Points, in no order, along strands that fork, close into loops and pass close to each other.
Points whose rows are less than 83.4 apart are linked; no others are. Some points are linked to none.
k_419: [ -6 -45  26 -12 -10  10 -22 -33  23 -42  28 -22  25  -1   1   5 -19   8
 -42  60]
k_918: [-35 -19 -31  26 -19   1  32   9  16  -2 -67  17 -23  41  14  12  23   6
   7 -18]
k_740: [ 35 -30  17  12  26 -26 -23  15  18   9  -7 -26  -8  -7 -38 -37  -7 -13
 -14  14]
k_240: [ -8  10 -12  -6 -17  25  24 -19   1  25 -32 -11  -5  51   1 -20  -6 -28
  15 -46]
k_697: [ 33  57   3 -18 -11 -19   4   3 -38   2  44  22   9 -20  52  37  -7   1
  16 -22]
k_702: [-10  25  13  15  21 -50  10  21  46 -24   2  23  11 -36 -19  24 -15  10
   8  27]
k_192: [ 29 -38  15  11  28 -18 -14  -8  12 -35   5 -21 -14 -11 -47 -25   0 -17
 -35  40]
k_78: [ 10  40 -13  45 -16  -4  14  50 -47   1  -2  28  -6 -39  22  14  15  59
  20  14]
k_266: [-33 -37  11   9   8   6  -4  12  14   4 -34 -17  -6   7  10  26  13 -23
   2  12]
k_80: [-27  -1  23   8  -3   9 -28 -13   1 -29  43  10  18 -51 -12  19 -36  21
 -28  76]
k_101: [  9  20  28 -38 -20 -23  12  20 -28  31 -16  21  -2   2  33  24  12  33
   6 -34]
k_527: [-18 -22   2  16  26   4   8 -18  16 -34 -39 -32 -18  24 -43 -36  -4 -34
   4  16]
k_361: [-48  -4   5  -2  24 -22  22  -2  10 -26 -19  30   6 -29 -16  49  -1  -5
 -10  72]
k_115: [  9  12  10  -5  -7  19  13 -27  -2   2  55  10  29   9   4  37  -8  -6
 -16  14]
k_62: [ 22  37   3  15 -26  -4 -44  29  27 -34  40  -3  35 -69   3  11 -27   6
 -25  37]
k_883: [ 16   1  21 -42  -8  -9  -8  15 -18  41 -32 -27  -4  20  19 -22 -10   2
  23 -46]
k_249: [-22 -48  10  27  31  22 -19 -11   3  17  11 -16  -3  -8 -27   0  -1 -35
 -37  15]
k_81: [ 42 -32   5  -3   7  -1 -40  32 -27  27  13 -30  -6 -13   7 -32  15  16
   7 -17]
k_896: [ 27  24  14 -29   0  -2   0  -6 -31   9  36   0   8  -2  45  30  -7 -15
  14 -37]
k_121: [ 19 -18   3   5  28  28 -19 -19 -33  35  36 -26   3  -7   8 -10  -8 -40
  -3 -36]
k_39: [-66 -21 -14 -32   2   3   0 -42  61  -7 -58 -13  16   7   4  12 -31 -35
   7   2]
k_480: [ -6   6  -7 -24   2 -16  35   2  18  27 -62   6   3  45 -33 -38   9  10
  20 -16]
k_418: [ 18  32  10  21  -2 -46  -5  48  39 -45   3  16  -4 -45 -19  -1   2  18
   1  27]
k_881: [ 26  18  12   5 -10 -23  26  18   8   6  14  19  11   7   2  29   8  22
   6   8]
k_746: [ -4  18   1 -41 -22  14   7  -5 -21  46 -50 -18 -14  41   7 -42  -7  -3
  12 -59]
k_791: [ 18 -35   8   1   9 -16   0  -5   8 -54 -23  -9 -26  10 -45 -10  23 -21
 -33  49]
k_204: [-33  23  12  19  21 -35  17   9  23 -27   3  35  13 -45 -16  43 -19  13
  -3  58]
k_864: [ 47  21   3 -20  22  -9 -34 -23  -2  28  66 -13  17 -41  14 -12 -34 -25
  -8 -52]
k_367: [-27  -9  -4  19 -10   1  33   2   1   4 -42  -2  -7  32  48  23   7  -2
  22 -42]
k_886: [-32  23 -37  11 -29  27  17 -50  48  -6 -35 -25   2  38 -25 -36 -23 -45
   0  -6]
k_481: [-84 -31   9  -3  27   7  14 -42  37 -33  -8  12   2   0  -7  11 -25   5
  -1  20]
k_549: [-36 -21  -4  11   6  -5  19  10  11 -13 -42  18  -4   8   0  45  24 -15
 -17  45]
k_125: [ 28  39   0  27 -19 -21 -30  57  25 -43  20   3  10 -59  -3  -6  -3  12
 -14  27]
k_214: [ 52   5   1  -8  -6 -12 -39  42 -11  39  24  -7  -2 -26   1 -31   7  18
  -7 -37]
k_556: [ 33  38 -18 -24 -12  -7   9  -8 -85   2  23  44 -14   3  54  12  31  39
  19 -32]
k_516: [ 19  10  15 -24   9 -42 -15  30  31  38  -1  15  15 -22 -34  12  -9  -6
  -6  -6]
k_650: [ -3   9  11  43   6  -9  -1  55 -25 -11  -4  11 -26 -37   3   8  20  29
  17  23]
k_472: [  7  -6  11 -30  22 -21  -2  -3  28  44 -19 -10  17   0 -34 -11 -26 -33
  -5  -9]
k_345: [ 77  19 -18 -18 -17 -11 -36  23 -23  17  44   8   9 -22   4 -37  16  27
  -6 -39]
k_823: [ 35 -33   7  -5 -10   2 -22  25 -11  12  -6 -30  -1  20   9 -18  19  13
  -1  -5]
k_364: [-31 -11  15  -8  -4  31  -3 -34   4   9  47   7  25  -4   4  40 -17   0
 -30  29]
k_16: [-23 -27   8   8  19  -9   5   8  14 -29 -63 -36 -28  17 -19 -37   0 -26
  28   9]
k_779: [ 68  49 -21 -22 -25 -12  -9   6 -26 -11  64  21  23 -22  36  15   6   6
  10 -14]
k_425: [ 45  53 -18 -43  -9 -17 -14   2 -63   1  36  46 -15 -13  45 -11  25  40
  27 -49]
k_365: [-54 -31  -1  -2 -13  49  -6 -46  19  -5  29   7  16  11   0  22 -14  -9
 -35  16]
k_902: [ -9  12 -51  23 -45  50  -3 -47  38  -9 -25 -35 -17  40  -5 -30 -18 -44
  -4 -18]
k_283: [-42 -12 -17  14   3  43  14 -54  30 -10  19   0   6  30  -4  10  -9 -23
  -8 -12]
k_905: [ -1  -1   8  13  19   4 -21  -5   7 -12  60 -20  14 -36  17  14 -17   4
  14   7]
k_500: [-32  -2  -8  32   8 -30  51  19  -1  -2 -36  35   1  13   0  36  14  15
  -3  18]
k_258: [ 26 -28   6   3 -10  -3  -5  28 -10 -12 -14 -16 -12  33   5 -30  34  42
  10  11]
k_558: [-54 -27  11 -23  26  -2   2 -36  49  -5 -32 -14  15   4 -15  -1 -30 -27
   6  12]
k_508: [ 26   7 -28 -10 -18  21  12 -10 -71   0  21  22  -2  28  50   1  47  31
  23 -28]
k_491: [ 21  -9 -28   1 -23  35  16 -13 -32   2   7  -1 -12  51  24  -6  35   1
   7 -30]
k_649: [ 20   1  25 -30   7 -13 -11   7  -4  44  -6 -18   0   4   1  -4 -18 -19
  12 -44]
k_700: [ 20  20  16 -19 -18 -35   6  35  13  27  -1  29  19 -14 -11  33   5  15
  -4  11]
k_752: [ 36  25   6 -31  19  -7 -20 -19 -14  12  52  -7  10 -20  25   2 -25 -20
  23 -50]
k_619: [-79 -26  20  16  20  20   8 -30  12 -41  15   9  -1 -16   8  23 -17  20
   0  41]
k_37: [  6 -25   0  10  -8 -14  15  17  -7 -51 -34   4 -36  21 -27   4  41   7
 -23  47]
k_800: [-40  17 -49  -4 -20  11  10 -16  36  24 -69  -7 -12  28 -31 -38  -8 -54
   5  -9]
k_560: [  1 -18  -3  27  25  16   4 -24   7  -5 -13 -40 -10  26 -50 -58  -7 -40
 -10   9]
k_685: [  7  -9 -38  19 -22  53   2 -36  13 -17  -8 -49  -4  46  11 -36   1 -33
  11 -18]
k_853: [ -1  16   2  15   8   5  41 -15   9   6  33  15  11  26  -1  29  -2  -1
   7 -14]
k_623: [-57 -25  23   3   7   9 -10 -18  -2 -47  30  12   0 -34 -18  13 -30  20
 -29  78]
k_531: [-18   7 -19  17  -1  28  41 -36  22   2  -2   3   1  44  -2   5  -3 -28
  10 -32]
k_478: [-36 -25 -35  -9  -3  -8  29  15  17   8 -83  32 -22  31 -11  -4  32  11
  -5  -1]
k_272: [ 14  11  28 -50 -19 -10   2  13 -25  22 -25   1 -11  24  48   2   4  25
  23 -52]
k_729: [ 22 -17 -29  18  -7  34  12 -15 -14 -23   7 -23  -3  42  26 -12  22  -5
  25 -16]
k_94: [ 18   7  -1  21  32   8   8 -16   8  12  22 -25   5  26 -34 -43 -19 -20
  21 -17]
k_646: [ 37  -6  -7  16  28   9  -9 -12 -10  29  40 -24   6   5 -22 -34 -10 -23
   5 -31]
k_325: [  8 -24   5  10 -10 -11   8  34 -11 -32 -35  10 -27  22  -7  -6  43  38
  -4  36]
k_314: [-19 -57  10  -2  28   7 -25 -39  17 -21  -6 -21  -7 -11 -32 -24  -9 -30
 -45  43]
k_228: [  1   9  19   4 -13  -4 -45   5  19 -30  37   3  25 -79 -13   7 -42  16
 -45  66]
k_264: [-17 -35  15  11  33  23 -25 -32  -3  43  37 -18   7 -16 -16  -6 -26 -26
 -27 -14]
k_54: [-28  -2 -23 -23   0   0  13   6  15  40 -75  -5  -2  33 -38 -44   4 -31
   3 -15]
k_353: [ 22  47   2  11 -25  17  14  -6 -20  -1  48   9  29 -10  15  53 -10  11
  -6  37]
k_804: [-16  -7  -3 -11  10 -16  24  20   2  30 -50  22 -18  29 -22 -13  26  31
  12 -15]
k_914: [  9  49  -1   1 -23  -5  -4  43 -48  28   8  41  -9 -41  20   7  19  69
   5 -18]
k_116: [ 17  20  -6   4   9 -16   8  25 -29  11  17  13  -9 -14  36   2  12  37
  51 -51]
k_973: [-40 -22   4  21   2  26   5   2   5   3 -29 -17 -12  16  30  21   6 -22
  18 -19]
k_430: [  4  29  17 -24 -20  -9   2  27 -39  45  -1  36 -15 -15  16  12  24  59
  -1 -33]
k_242: [-18  -3  23  39  16   2 -16  29 -15 -27   8  -7 -13 -43  -1  33  -2   2
   3  48]
k_38: [ 76  36 -30  -6 -32  -5 -37  21 -36  -3  60  15  20 -30  21  -7  19  16
   2 -12]

How many points has the smallest loop of links through each point below? Write - if it is on no loop.
k_516 => 10
k_853 => 6
k_430 => -

A piece is all that can be reached along the links. How many separate loops has the piece of each point below (a circle has one, a figure eight two, a Y none), and how many tips (points with one link)?
k_314 => loops 0, tips 3
k_101 => loops 2, tips 2
k_266 => loops 0, tips 3

Name the points in between on the shortest way along the links from the first point to the second, in order.
k_345 / k_864 => k_38, k_779, k_697, k_896, k_752
k_886 / k_918 => k_800, k_54, k_480, k_804, k_478
k_266 / k_619 => k_549, k_361, k_204, k_702, k_418, k_125, k_62, k_228, k_80, k_623
k_365 / k_914 => k_283, k_531, k_240, k_746, k_883, k_272, k_101, k_430
k_214 / k_249 => k_81, k_823, k_258, k_325, k_37, k_791, k_192, k_314
